Points on a hilly landscape, in no order, each with its height.
From any point a ball takes the steepest step (drop divided by distance) to one of its 6 nearest points. It stops when none of these is lower. Distance is the straight distance between rows; heights are no part of it.
j_242: [-11  15   1  64 -22 -27 -23  13  -7   3  25 -15  12 -11  -5 -25 -10 -43
   5  10  12 -22 -29  11 -42  16 -30]  h=26.8
j_776: [ -3 -11 -23 -39 -25  -3  19 -19  -9 -13 -64  10   2   8  27  22  60  32
   8 -14  -8  28 -13  -2  13 -16   1]  h=20.8
j_611: [ 31 -18 -30 -25  32  12  15   6  -7  -3 -17 -45  -4 -50   4  14 -15  19
   5 -19 -17  27  27  18  -8   9  31]  h=33.3
j_888: [ -8  31  46  18  13  53  20 -28  21 -14  11  39  43  17  13   5 -20  14
 -25  33 -21  22  43 -27  11   5 -22]  h=50.0
j_786: [ 13  -1 -19 -44   0  -4  -1   4 -29 -17 -15 -17  22 -25   6  31   8  34
  13 -18  -6  25 -22  -2 -10   0  28]  h=29.1
j_223: [-14   4 -10  29  -3   1 -17  15  12  17  14  27 -24  46   3   1 -11 -16
  14  11  -3 -33 -22   0  29  -7   5]  h=66.8
j_380: [ 10 -14 -17   0  25   7  24   3   2   9 -12 -29 -15 -43  -3  10 -18  -1
  12   4 -18 -11  48  20 -16  17  16]  h=22.3
j_32: [ -1  -3 -19 -25  -3 -13  -2  10 -25 -18 -10 -25   4 -25  -5  19  15  23
  13 -12  -9   4 -31   8  -9   8  17]  h=33.5
j_338: [  8 -23 -29 -16 -19 -29   2  18 -13  -8 -24 -38 -18 -39  -9   3  20  -7
   5 -16   6  -1 -19  20 -25 -11  14]  h=39.1
j_735: [-15  25  10  58 -20 -31 -16  -8  11 -11  45  -3  12 -16  -4  -5 -11 -58
  -7  21  -6 -27  12 -19 -27  18 -25]  h=26.4
j_407: [  0  -1  14 -22  -6  18  26  14 -36 -10  -9  12  69   3 -13   4   2  16
 -13 -15  25  13 -34  -1  10 -13 -26]  h=32.3
j_805: [ -9  17  26  25   6  30   6  10  28  12   2  38   4  65   0 -11 -25   1
 -13  14   0 -20  -9  -8  39  -7  -8]  h=39.6
j_8: [  6 -32 -39 -12  30  11  22   4   6  11 -39 -51 -46 -34  -7   7  10  12
  13 -34   1  15  43  18  -6   5  29]  h=35.8
j_632: [ 46  -2 -15 -29  27  -3   0  27 -20   4  10 -35   9 -56   5  36 -12  10
  -5 -18  11  25  22  20 -24  22  26]  h=43.5
j_452: [ 11 -14 -33 -38  15 -40  -3   7  32  21 -20   2 -75  24   1 -18  33  31
  -4 -29   9   7  22 -17  27 -47  41]  h=33.6
j_651: [ -6  -7  44   2   2  15  17  19  38   5  -6  41   7  79 -21 -21 -19   9
 -17  22   7  -9 -15   2  55 -33 -12]  h=35.7
j_798: [  2 -28 -16   4   6 -21  -2  26  15  26 -27 -39 -47 -21  -7 -14  16 -19
   7 -11   0 -29  14  26  -8  -8  13]  h=26.3
j_455: [ -7  -9   3 -25  24  30 -11 -35  -4 -20 -28   2  11  16  21  19  -8  65
  14  21 -25  26   9   6  35  -5  21]  h=17.4
j_90: [  1 -11  -7   1  18 -13   9  12  21  19  -3 -14 -58   2   4  -8 -19 -15
  17   7 -13 -27  43  10  12   5  19]  h=30.8
j_346: [ 18  19   1  -6   9  19 -23   5 -24  -4  40  14  33 -28   2  19  -8   4
   2  -6   8  18  -8  -6 -36  25  -3]  h=33.4
j_627: [ 11 -13 -16 -45  34  22  -1 -45  -5 -27 -43  -9  10   0  21  35  -3  83
   3   8 -32  56   4   6  38 -12  31]  h=20.7
j_943: [ 15  11  18  35 -12   5 -20   1 -23  -2  49  17  40  -9 -21  -7  -5 -33
 -21 -24  35   7 -31   5 -52  37 -41]  h=30.5
j_659: [ -9 -12 -26 -41 -19 -37 -11 -12  19   5 -43  26 -51  37  13  -1  53  23
   3 -17  12   7  -1 -26  23 -42  14]  h=30.4
j_11: [-31  10  -3  42 -17   6 -16  11   2  -6  24   8   0  11   3  -8  -5 -29
   0  14  -8 -25 -19  -9 -13   3 -17]  h=43.3
j_519: [-19 -21 -27  -9 -42 -43  -2   5  -5  -9 -35 -32 -35 -20  -3  -5  47 -25
   2 -26  18  -3 -28  10 -18  -9  12]  h=38.9
j_972: [ 14 -16 -25  -3  13   1  21  13  -8  10 -13 -39 -13 -57   2   4  -5  -4
  11   5  -1 -12  25  34 -28  18  15]  h=25.7
j_738: [-29   5   7  11  -2  22  -4   0   4  -1  -5  15   0  28  11   1 -13  10
   7  15 -16 -17  -4  -6  29  -9  -2]  h=40.8
j_22: [ 33  33  17 -20  16  10 -33 -11  -9   0  61  21  29 -30   5  23 -16 -24
  -7   3  23  30  24 -22 -35  39 -12]  h=27.0
j_222: [  7  -5  13 -36  -8  22  44 -14 -13 -11 -49  16  50  15   6  15  25  45
 -14   4   3  34 -20   9  41 -20  -8]  h=21.7
j_95: [-21  -2  29  -1   1  28  23  23 -19   0 -14  14  52  21 -16 -18   1   9
 -20  -1   3  14 -29   2  15 -20 -27]  h=24.6
j_366: [ 24  -1 -38 -44 -35 -31  -2   2 -34 -21 -23 -29  19 -32   4  16  40  -5
  -1 -34  18  19 -47   8 -32  -5  14]  h=36.3
j_636: [-14  10  25   7  12  49  11  -8   2 -14   0  19  34  12  14  10 -14  36
  -3  28 -22  18  11 -12  12   3  -8]  h=34.3
j_739: [-21  15  41  34  12  35  11  10  25   1   1  24  35  45  -4 -15 -20  -3
 -29  25  -9  -7   5 -15  28  -2 -29]  h=30.3
j_638: [  5   5  39   0  15  48  21 -10   0  -5   1  27  68   2  -4  -1 -16  37
 -22  21   0  42   9 -10  20  -3 -23]  h=31.5
j_802: [-24  -3  -1  -1 -16  15   3  14 -12 -13  -8   9  16  -3  -5   8  10   3
   9   2  -3  -2 -34   2   6   2  -9]  h=37.3
j_382: [ -1 -22   3 -32   1  -8  -3 -21  12   4 -36  35 -33  57  -1   3  38  39
   0 -13   2  -3  -5   7  45 -36  10]  h=23.9
j_908: [  5 -22 -19   5 -13 -46  -7  28  21  24  -3 -13 -63   6 -11 -15  10 -19
  12 -16  14 -25  -8   6  12 -20  27]  h=46.2
j_404: [ -6 -14  -5 -30 -23   9  32  -7  -6  -8 -68  24  22  31  15  20  42  29
  -4 -10  10  22 -19   8  37 -22 -21]  h=21.6
j_561: [  7  12  -5  16  -2   5 -14  10 -30  -3  34   4  43 -30  -9   4  -6  -3
 -10 -18  22   9 -36   8 -40  26 -10]  h=31.6
j_818: [ 54  27  21   0  -8 -21 -20 -29  -3   7  58 -16  27 -47  -3   4 -28 -47
 -10   1  24   6  42  -7 -48  39 -16]  h=20.9
j_417: [-29   4  50   6  15  23  23  18  16  -8  -6  22  54  38 -10 -31 -13   2
 -52  31   4  27 -17 -11  20 -18 -32]  h=17.1
j_794: [-21 -15 -19 -15 -15 -10   3  12 -18 -12 -14 -28 -14 -19  -4   6  27  -3
  11 -12   0 -10 -34  -1  -4  -7  13]  h=40.7
j_614: [-21 -21 -19 -39   4  -7  -1 -10   1  -9 -29 -18 -28  -9  11   6  13  29
  19  -2 -17  16   2   2  17 -10  15]  h=22.9
j_107: [-14  24   7  30  -3  25   5  -9  -8  -5  27  17  21  -2  -5  -3  -9 -16
  -3  22 -16   1   6 -12 -15  20 -18]  h=43.1
j_448: [ 17  -3 -18  35  18 -14  16 -13   9  13  -7 -35 -10 -37   1  -2 -22 -34
  19   6 -13 -42  66  22 -30  25   2]  h=18.7
j_715: [  6 -34 -40  14  18   3   9 -14  17  27 -35 -38 -60 -35  -2   7  13 -10
  19 -38   2 -39  32  21 -33  19  15]  h=34.9
j_198: [ -1  20   4  10   9 -10  -7  -4  23  12  27  23 -37  41  14  -7 -30   2
  21  44 -17 -26  35 -16  43 -10  12]  h=40.5
j_45: [-12 -20  25 -18  -2  21  28   2   3 -12 -46  12  28  32  -1  -2  18  25
 -12   2  -6   1 -18  16  46 -24 -13]  h=23.4
j_589: [-10 -25 -15  11 -23 -33 -13  29  11  17  -9 -24 -51  -7  -7 -16  12 -32
  14 -15   8 -37  -8  25   4  -3  18]  h=35.9
j_540: [ 14 -15 -12 -35  48 -13  -9 -14  22  19 -11   9 -77  38   5   1 -10  61
   6  10 -17  25  46   1  42 -37  42]  h=30.1
j_167: [  3 -34 -38 -15 -17 -47 -13  16  18  18 -48 -18 -55  -8  -7 -21  47 -11
   6 -42  33  -7  10  -4   2 -21  22]  h=46.8
j_921: [-10 -11  -4  35 -26 -40 -18  32  14  26  17 -10 -45   5  -3  -7 -13 -44
  21   8  -3 -39 -18  17   1  -2   5]  h=38.7
j_732: [-14  12   2  12   2  15  -1  10 -23 -14  18   3  25 -13  -1  -3   5   0
  -1  -3  -1  -5 -28   3 -14  10  -7]  h=39.8
j_234: [ 62 -24 -38 -45  17  -2  -5  10 -17   9 -23 -57   9 -46  -7  32   5  12
 -12 -51  12  17   5  25 -49  20  30]  h=44.0
j_3: [ 18  13  26 -14   9  44   2   7 -21   1  23  30  62  -5  -2  12  -5  26
 -14 -10  14  35 -14 -11  -7  13 -12]  h=36.2
j_506: [ 15  -6 -25 -37 -29  11  40   5 -33 -12 -62  18  42   9  15  29  44  19
  -8 -24  10  34 -43   3   1 -12 -12]  h=23.2
j_325: [-12   1  -7   7   1 -12 -21  16   9   7  16   5 -44  16   8  -4 -15 -12
  26  21 -14 -32  13   5  22  -4  17]  h=42.3
j_21: [-23 -18  -6 -35 -10 -17 -12   3  10  -7 -34 -14 -52  13  12   3  26  23
  15  -4  -2   2  -3  -4  20 -24  16]  h=27.3
j_252: [-17 -11  -8 -40  19  11  -8 -29   9  -7 -36   9 -17  14  24  16  19  63
  15  13 -18  25   8   5  49 -23  24]  h=19.6
j_840: [ -2 -11 -11   4  -4  -9  -2  11 -31  -6   4 -23   0 -42 -10  -4  -2   0
   2  -4  -4   0 -26  14 -21  11   9]  h=35.3
j_166: [-19  35  20  17   2   6  -2 -48  24 -14  35   8   1   9  26   2 -25 -23
  -7  36 -29 -22  52 -40  15   5  -4]  h=39.3
j_696: [ -4 -24 -29 -23   7 -10  15  15  -1 -10 -35 -40 -38 -40   4  -4  11  19
  10 -16 -15  18  14  10   6  -7  24]  h=28.6
j_580: [ -9 -29 -20  -9   7 -15  -2  23  17  14 -24 -22 -55  -9   0   5  13   2
  15  -8 -13  -9  24   8  14 -20  30]  h=34.1
j_454: [-27  -7  29  17   3  28  11  24   4  -1  -9  17  32  36  -4 -18  -6  -9
 -13   1   2 -21 -26  -2  21 -10 -28]  h=34.8
j_117: [  8  15  36   8   2  39   7  17 -16  -2  35  30  53   3 -14   1  -8 -14
 -26 -13  22  34 -12 -24 -20  26 -36]  h=18.3
j_661: [  7  33  29   2   1  29  -4 -14 -11  -4  53  24  46  -7   0  17 -12  -6
  -6   0  12  30  16 -29 -23  36 -18]  h=41.7
j_388: [-19  10  40  10   2  36  19  10  10  -2   1  19  47  24 -11 -16  -9  19
 -25  19   0  11  -7 -12  20  -5 -32]  h=22.8
j_566: [ 24 -14 -34 -54 -12  -3   2 -12 -35 -20 -35 -14  21 -18   9  36  36  22
   9 -33  -3  33 -36  -5 -11  -4  14]  h=26.7
j_872: [ 26 -32 -38 -11  12   7  21  -2   3  14 -40 -53 -29 -44  -5   0  13  10
  19 -41   4   1  31  25 -33  21  24]  h=31.1
j_753: [ 13  -7  30 -26  11  31  36  -2 -16 -10 -24  15  73  15  -3   6  -3  45
 -19  12   7  44 -20   3  30 -23 -23]  h=23.8
j_631: [ 26  20  10 -23  20  26 -23   1 -23   5  44  21  42 -30   7  32 -14  19
   0   3   1  33   8  -7 -22  19   6]  h=37.2
j_85: [-10 -20 -18 -48  21  -9 -10 -10  27   5 -41 -12 -50   0  12  -6  22  41
   4 -13  -7  25  26  -7  30 -36  24]  h=21.9
j_96: [  4 -24  28 -12   3   6  20   4  21   4 -25  37  -2  75  -8  -9   8  29
  -4   5   7 -12 -16  12  57 -38   5]  h=30.9
j_954: [-17  -6   8  -8   4  27  -2  -9   1  -2 -20  15   8  20   8  -4   8  27
  11  11  -7  -1 -17   2  33 -11  -6]  h=28.8
j_179: [ -6  10  -3  29  -6  -6 -18   2  -6  -7  25   4  11 -22  -7 -10 -12 -21
   4  26  -6 -15 -13  -7 -26  21 -24]  h=29.0
j_471: [ -6 -17 -25 -46  -5  -1   2 -24   5 -15 -54   4 -26  17  18   9  41  53
  14  -3  -3  29  -2  -4  23 -28  12]  h=20.5
j_778: [ 22 -17 -32 -27   8  -4   6  15 -13 -11 -13 -32  -7 -49  -3  14   2  13
   6 -20  -6  18  -2   9 -17   2  25]  h=35.5
j_781: [ -6  25   7  10  14  11   2 -12  -2 -14  20  -4  10 -41  11   6 -27 -13
  11  38 -26   7  42 -16 -10  19   4]  h=27.8
j_428: [ 27  11 -15 -39  28  12 -17   0 -17  -8  17  -6  20 -34  10  38 -13  34
   7  -5  -3  36  -5  -2 -13   9  30]  h=34.2
j_969: [-15   8 -11  -1   5  18  -2   5  -4  -8  14  -8  -5 -21  10   7 -14  10
  14  40 -23   7  18   2  -5  11  19]  h=33.7
j_535: [-35   1   0  56 -16  -5 -21  18   4   5  24  14  -2  36  -5 -17   2 -38
  -3   0  -3 -41 -36  10  -1   2 -24]  h=55.7
j_946: [-11   5 -17  36  -7 -23 -20  18  16   6  17 -13 -19 -11  -1 -13 -11 -44
  13  23  -8 -38   4  12  -5  12  -4]  h=26.0
j_894: [  6  -1  -3   1  -2  -8  -8   6 -43  -7   4   8  55  -4 -18  10  10 -19
  -7 -52  42  -6 -65  19 -45  10 -28]  h=38.1
j_951: [-10  10  -4  23 -11  15  -3   8 -31 -11  10   5  35  -3 -18 -12   1 -18
  -8 -17  20 -11 -51  11 -35  13 -21]  h=31.7
j_884: [  5  28  18  28   1 -13   1 -36  -2 -18  44 -13  12 -28   3 -11 -21 -42
  -6  24 -18 -15  52 -33 -24  17   0]  h=21.1
j_729: [-13 -32 -21  10 -34 -44 -16  26  18  19 -19 -21 -63  -8 -10 -21  26 -30
   3 -24  20 -35 -20  21  -6 -17  19]  h=38.0
j_79: [-28  16  14  61  -6   3  -6   1 -13  -1  33  12  27   4 -17 -20   4 -40
 -15  -9   9  -5 -23  -8 -45  19 -46]  h=32.1
j_37: [ 36  33  34  -7 -12 -12 -28 -35  -4  -3  65  11  23 -24   1  16 -12 -60
  -7  -4  33  20  20 -22 -46  49 -24]  h=24.3
j_974: [ -3   8  33 -10   3  42  25  13 -15 -10   7  21  56  12  -7 -12 -15  26
 -22   5   3  30 -14  -7   9  -3 -29]  h=29.2
j_227: [ 12 -17 -15 -48   8 -31 -10 -27  18   9 -44  24 -49  53  11   1  49  42
   7 -15   1  16  11 -14  33 -58  24]  h=26.9
j_554: [-27  -6  -1   4  -5  11 -19   8  -5   0  -5  10 -13  11   2  -4  13   2
  20  -3  -2 -22 -29   4  23  -7   1]  h=44.7
j_74: [ -4 -15  -5 -22  18 -14 -16   4  21  13  -9   1 -64  19   8  -5   9  27
   7   6  -9  -1  11  -2  33 -28  28]  h=30.7
j_439: [ 28  35  21   7  -4  -5 -14 -33 -14  -7  58  22  28 -32  -3  -2 -16 -36
 -10   6  10  19   7 -14 -46  37 -16]  h=27.1
j_616: [-19  -2   1  11 -18  15   4   5 -24 -18 -13   1  18   3  -4   3   8  -1
  -4  -8  12 -12 -34   7  -5   1 -13]  h=39.0
j_817: [ -9   8 -11 -10  36  10  -2   2   5   1  -8 -11 -23 -12  14   9 -27  19
  16  31 -25   9  38  -2  22  -3  22]  h=33.8
j_418: [-25  17  21  45 -15  16   4   6  -5   3  30  22  31  12  -6 -13  -2 -39
 -11   4  -4  -8 -19 -11 -15  21 -42]  h=41.3
j_591: [ 57 -11 -34 -52  -3 -23  -8  16 -19  -8  -7 -44  10 -43  -4  23  18   5
  -7 -35  15  19 -19  24 -27   9  28]  h=42.7
j_446: [ 35 -11 -17   8  -3 -12   2  20 -16   2   1 -33   2 -61  -5   2 -12 -13
  -2  -8  11  -5  -5  40 -40  14   8]  h=29.6
j_206: [  5 -35 -26 -15  -6 -23   9  13  13  10 -47 -50 -46 -40 -10 -10  24  -4
  13 -35   9  -5  13  21 -11  -5  22]  h=34.0
j_238: [ 14 -45 -34   3   5 -22  -7   0  28  37 -39 -31 -73 -12 -17 -21  37  -8
  10 -56  17 -40  30   9 -27  -4  29]  h=40.3
j_686: [ 11   8   1  34 -13 -28   2 -18   3  -3  27 -27   8 -40   0 -24 -20 -47
   2  18  -3 -25  45   6 -29  23 -20]  h=16.6
j_883: [-22 -18  -4 -16 -21  17  17   6 -15 -14 -27   2  14  13   9  13  23  11
   4 -10  -5   4 -29   8  22  -8  -8]  h=28.5
j_413: [ -6  21   2  44 -14  -7 -16   1 -22   4  39   0  25 -15 -11  -8  -1 -31
  -7  -6  18  -6 -47  11 -52  26 -28]  h=26.2
j_394: [ 17 -33 -32  -1 -16 -48 -13  18  27  35 -38 -21 -62  -9 -16 -36  40 -16
  -6 -55  29 -32  15  10  -6 -23  29]  h=52.9
j_965: [ -1  22  21  25   0 -24  -1 -23  25 -18  35 -17  -3   1   7 -14 -23 -54
 -10  29 -28 -38  56 -29  10   8  -1]  h=24.1
j_665: [ 14  -4   0  30   2 -25   2  -8  18  19  16 -23 -20  -8  -3 -15 -21 -58
  16  18  -8 -56  57   4  -2  10   3]  h=19.4
j_527: [ -1  -2 -11 -21  11   5   2   6 -15  -7  -8 -17  -4 -38   9  14   1  20
  10   8 -16  15  -1   3   0  -2  28]  h=30.6
j_862: [  8  -2 -23 -15 -22  -5  16   0 -45 -12 -17 -10  31  -7 -11  24  29   7
   0 -32  18  -1 -50   8 -16   3 -11]  h=35.4
j_885: [ -4  28  36  34  11  39   7 -18  45 -10  18  50   5  60  11  -3 -31  -1
 -22  36 -15 -15  36 -19  41   6  -6]  h=60.2
j_585: [-17  26  27  23   2  32   3  -9  13  -7  22  31  24  29  12 -10 -16 -11
  -8  23 -19  -7  13 -26  10   9 -23]  h=45.2
j_869: [-27   1  -6   6   4   4   2  18   0 -12   7 -12 -14 -20   5   4  -5  -8
  18  19 -14  -4  -5   3  -6  11   9]  h=40.6
j_359: [ 14  -8  -3 -38  11  36  14 -26 -18 -13 -26  -4  40  -7  18  32  -5  66
   5  -5 -18  38 -11  -3  25  -4  13]  h=20.4
j_189: [ 24  -4 -26 -30 -12 -51  -1 -25  21  19 -27  46 -62  40  -1  -8  43  44
   0 -25  14   7   5 -25  23 -68  39]  h=32.4
j_309: [-40 -14 -17   0 -35 -29  -6  13 -17 -10 -22  -2 -21  18 -10   4  31 -15
   8 -20   2 -23 -46   4  10 -11  -2]  h=51.6
j_563: [-21  18  69  -5  15   4  27  15  -3  -9   5  14  61  24 -16 -34 -16   5
 -50  20  -1  55 -42 -29  -7  -7 -34]  h=19.5
j_633: [ 18 -30 -21  36   6 -22   9   6  22  37 -10 -31 -53 -15 -10 -11 -11 -39
  23 -11  -3 -63  33  33  -8  19  -2]  h=20.2
j_214: [-22  29  10  35   7   7 -10  -7  14   4  23  26  -8  44  12  -5 -17 -25
  -8  27 -17 -31  11 -24  17   6 -14]  h=63.4
j_129: [ 11  -3  12 -17  35  -6  -6 -22  24  23   7  21 -56  47   5   5 -15  44
  13  31 -27   7  22   4  51 -29  33]  h=31.9
j_804: [-14   2  34   8  11  54   8  -1  14  -9 -10  30  30  34  -3   0 -11  31
 -10  26 -15  -4   7  -4  37  -2 -17]  h=30.0
j_590: [ 10   4   2  21 -18  -9 -29   3 -39   6  31   6  44 -10 -10  -7  -7 -20
  -5 -40  41  -1 -69  20 -55  25 -30]  h=34.4
j_929: [-19  13   1  -3  23  34  -6 -13  19  -5  -6  28  -1  26  15   9 -19  37
  15  33 -24   2  22   1  35 -10   7]  h=38.8
j_748: [ 43   8 -13 -23   9 -12 -27  16 -24   0  23 -21  17 -49  -4  21  -5  -4
   0 -19  29   9 -22  31 -47  12   8]  h=36.7
j_202: [ 22  10  -1  23   3 -18   9 -13  -7  -6  14 -23   6 -47  -6  -5 -33 -38
   1  20 -14 -18  58   3 -37  14  -1]  h=17.6
j_692: [ 27 -20 -16 -52  -8  12  29 -36   2  -6 -59  14  33  15  30  37  35  62
  -1  -8  -9  52  -6   7  27 -23   5]  h=21.2
j_211: [-33   0 -18  37 -27 -16 -10  19 -23  -8   8 -16  -4  10  -9 -14   6 -32
  10 -12   9 -30 -51  15 -27   3  -8]  h=44.6
j_33: [  0  -4  14  -4 -13   8   8  18 -45  -4  -3   6  60   1 -15  -1   9  -1
 -15 -38  24   8 -57   0 -15  -3 -15]  h=41.0
j_704: [ -1  38  22  34   6  17  -4 -14  36   2  29  43  -5  58  16 -11 -26 -11
 -10  33 -19 -26  28 -19  32   2  -8]  h=55.1
j_510: [ -7  11  35  16   5  33  21  20 -15   0  19  24  55   9 -17 -17  -5  -4
 -32  -7  10  18 -17 -16  -4   5 -39]  h=18.9
j_280: [  1  -4 -19 -19 -34 -22   0   4 -37 -20 -19 -16  19 -23   3  14  29   6
   0 -36  22   3 -60  20 -42   1   4]  h=40.9
j_870: [  1  17  22  53 -25  -4 -19 -12 -21   7  51   4  31  -9 -19 -22 -12 -46
 -19 -37  30  12 -32   4 -66  34 -51]  h=33.0
j_607: [ 26  19  -8  15   7 -14  -3 -14 -11  -2  32 -14  22 -57  -4  -7 -28 -28
   6  14   6   2  42   4 -39  24  -5]  h=18.6
j_567: [ 13  11  -8 -13   6  10 -12  10 -23  -5  24   0  27 -48   1  17 -13  19
  10  14 -10  15  -8  -1 -18  13  12]  h=33.2
j_895: [  3  23  -4  12  -1  12  -5  -3 -22 -13  41   3  22 -29  -7   8 -20  -2
   9  18  -9   8  -5 -13 -27  14  -8]  h=35.1
j_917: [-10   1  -7 -15   5  22   6  -6 -15 -14  -3   3  16  -7   9  13  -9  50
  12  23 -16  18  -2  -2  16   1  13]  h=23.3
j_170: [  1  30  19  20   0  15   5  -9  22  13  25  52 -17  70   0 -21 -29   4
  11  24  -7 -22   6 -13  43 -15   5]  h=49.9
j_432: [  6 -31 -44  -8  14  -9  10   7  27  28 -42 -32 -68 -17  -4  -5  34   3
  11 -56   9 -11  42   9 -16  -4  24]  h=37.1
j_473: [ 17  29  21  16 -17 -10  -3 -45  -2 -14  59  -2  28 -25  -3   4 -14 -44
 -10  10   2  11  24 -28 -38  29 -20]  h=27.2
j_225: [  8 -25 -26 -42  26   6   8  -6  -2 -13 -33 -37 -20 -35   5   6   2  33
   9 -12 -12  52  26   0  12 -13  36]  h=35.0
j_24: [ -7  14   0   6  12  -7  -5  -3  18   4  23  -4 -23   5  13  -6 -27 -31
  19  38 -20 -16  60 -10  14   4  10]  h=24.7
j_229: [ -6   4  42  19   7  26  13  12  37   7   0  39  11  78  -7 -18 -27  14
 -12  28   1 -18   0  -4  52 -25 -13]  h=37.9
j_744: [  1  12  10  52 -16 -49 -12  -9  32  -1  34 -25  -2 -10  -4 -22 -29 -73
 -13  16  -8 -50  49 -17 -10  10 -19]  h=19.7
j_401: [  8   4  -1  47 -18 -33  -7   1  21   1  22 -25 -14 -22  -7 -19 -22 -63
   3  20  -8 -57  36   5 -18   8 -24]  h=18.5
j_464: [  4  27  10  43 -12 -26 -17  -9  -8  -2  48  -6  21 -29  -3 -12 -18 -41
 -12  11   5   1  -6  -7 -57  32 -31]  h=22.0
j_822: [-31  18  16  52   0  20   1  14  17   2   9  23  16  38   2 -22 -12 -33
 -18   1 -17 -21  -8 -10   3   9 -28]  h=46.7
j_462: [  1  -2   3  -1   7  -7  -5   4  19  14  12  21 -51  41   1  -8 -10  14
  16   8  -8 -11  -9  -4  40 -13  20]  h=55.6
j_545: [-21  -9 -29 -32 -34 -23   2  -2  -8 -12 -57  -2 -19   2  18  11  53  12
   5 -12   6   7 -25 -15   3 -16   6]  h=24.0
j_977: [ 50  24  33 -18  -4 -30 -43 -36   6  18  63 -14  24 -38   4  16 -26 -53
 -10  -4  47  16  23   0 -52  49 -33]  h=22.6
j_2: [ -7   4 -11  14 -22 -25 -19  10 -27 -16  -3 -25  10 -37 -14  -2  10 -12
   0 -10  16 -12 -52  27 -36   6  -7]  h=40.0
j_881: [ -7 -12  14  -7 -13   4   6   0   7  10 -10  28 -29  70  -5   1  10  19
   6 -11  15 -25 -25   7  56 -30   0]  h=42.2
j_689: [  2 -24 -14 -26  42  -1  -3   0  29  29 -23 -22 -68   5   3   1   3  24
   7  -7  -3  21  50   9  25 -19  33]  h=26.5
j_701: [-14  26  16  17  17  22  -5 -28  24 -13  15  35  -1  42  25  -2 -25  10
   5  46 -29  -2  48 -30  31  -1  -4]  h=51.9
j_416: [  6 -32 -12 -24  20 -25   3  10  33  32 -24 -16 -83  13  -8 -14  13  15
   9 -33   7  -7  42  -4  20 -33  37]  h=33.9
j_165: [ 14  15  -8  -9  13   3   7   0  -8  -7  32  -6  22 -46   7  12 -31   9
   4  22  -8  14  15  -3 -23  15  16]  h=26.6
j_642: [ 17  35  62   6   1  50  27  -9   5  -5  30  37  51  10  -7   6  -9  11
 -41  18   2  54  30 -25   9  17 -23]  h=47.5
j_317: [-16 -19   5 -27  -2  17  12 -25   0 -16 -49  18  -3  25   8  18  32  55
   8  -7 -10  12  -8  10  37 -19   5]  h=20.6
j_674: [ -9  -1  12  -6  26  17  -6 -10  25   6   9  33 -17  58  13   1 -16  36
  11  30 -13 -17  10   2  48 -10  15]  h=40.4
j_727: [-16   8  -9  66 -25 -44 -23  10  18  14  34  -3 -19  17 -10 -23 -23 -69
  12  11   3 -48 -19   3   0   7 -14]  h=37.7
j_673: [  7 -20 -11  -5   6 -31  -5  22  18  26  -5  -8 -75   0 -14 -10   4 -11
   9 -13   2 -16  18   3  28 -22  32]  h=41.5
j_287: [-10  11  22  40  -8  23   8  27  23  22  10  38   6  78 -14 -26 -21 -32
 -21  -8  -5 -29 -15 -11  29 -12 -18]  h=48.9
j_538: [-18 -16  -6 -30  26   6 -13  -7  22   6 -16  -8 -41  13   6  10  -4  41
  10  26 -23  13  27  -3  30 -15  29]  h=23.7
j_720: [-18 -16 -11 -17 -16 -23 -14  14   0   3 -11  -8 -47  17   4   4  33   0
  17  -8   1 -22 -22  -2  19 -19  17]  h=43.9
j_310: [-12 -26 -28 -33  -8 -27  -6   5  11   0 -38 -22 -56  -5  10  -6  28  -3
   6 -14   8  -1   5  -1  17 -16  19]  h=32.0
j_114: [-13 -14  -4   4 -16 -14  -4  11   6  23   3  25 -49  48 -12 -14   3  -3
  14  -9   4 -33 -28   3  34 -16  14]  h=20.3
j_612: [ -9  -4 -12  34  -6 -23  -4  23  -1   9   3 -32 -20 -37 -21  -5 -11 -27
  13  17  -2 -23  -4  28 -21  11  -3]  h=22.2
j_356: [ 29  14   2  20  -2  -8 -21  -1 -20  -5  42   0  25 -38  -4  -4 -10 -20
  -7   7  19  10 -15   3 -48  32 -17]  h=26.1
j_284: [ -8 -25 -42 -31 -40 -40   9   1 -22 -12 -46 -23 -10 -20   4   4  47  -7
  11 -23  11  16 -23  -3 -28 -10  15]  h=31.0
j_235: [-11  -1   3 -22  43   0 -14 -20  11   5 -16  -7 -46  25  14   8 -12  56
  17  37 -18  17  36   6  41 -23  29]  h=25.0
j_121: [  5  -7  25 -20   2  23  38  10  -8 -14 -30  19  71  25 -15  10  -5  32
 -17   5  15  30 -34   2  27 -18 -25]  h=25.1
j_678: [-12  41  39  16  -4  25   7 -42   7 -13  28  24  25   3  16   2 -14 -16
 -16  25 -17   1  36 -43  -8  16 -18]  h=60.5
j_571: [  0  35  36  12   7  34  17 -33  -5 -10  41  30  39   4   9  18 -11   4
 -21  27 -23  18  37 -36  -8  22 -18]  h=63.5
j_568: [  9  10  16  -3  19  54  11 -16 -13  -4  13  26  54  -6   8  10 -19  45
 -10  26  -8  31  19 -15  12   7   0]  h=43.2
j_957: [-22  20   4  57 -23 -11  -6  10  23  19  29  23 -18  54  -4 -16 -23 -46
   4  -2   2 -36 -31  -1  14   3  -7]  h=62.4
j_445: [-25  -7  -9  14 -15  -9 -15  12   8   4   4   2 -37  20  -6  -8   0 -25
  13   2   3 -32 -27   3  16  -3   0]  h=57.9
j_697: [  5  26  25  26  -7  14   0 -14 -18  -3  52  27  42  -4  -7   3  -3 -26
 -23 -13  16  15 -12 -13 -49  36 -35]  h=37.0
j_890: [ 12  11  -6  26  -8 -31 -11   9  -9  -1  27 -29   4 -46 -15 -17 -21 -32
   2  11  15 -18   2  18 -49  23 -21]  h=18.4
j_333: [-24   3  40  -5   5  19  32  30  -4 -12 -17  -1  59  26  -8 -20 -11   3
 -32  13  11  26 -33  -6  23 -25 -31]  h=20.1
j_901: [ 46 -16 -24 -33   0 -21  -4  23 -17  -5  -6 -54  11 -56  -7   8   2   2
   2 -28  12   2 -22  24 -37  18  15]  h=36.0

For each start below, name the point where the ball stops.
j_678: j_686
j_704: j_417
j_929: j_455
j_170: j_417
j_591: j_686
j_535: j_686
j_338: j_455
j_616: j_455
j_872: j_686

Call two points neighbours if one is among the 6 nearest of the other. Go from one point of each pair to the other, from neighbour to neighbour, staying as low as possible. Name the highest point that can't be avoided.
j_117 and j_417: j_563
j_114 and j_455: j_881
j_455 and j_117: j_95
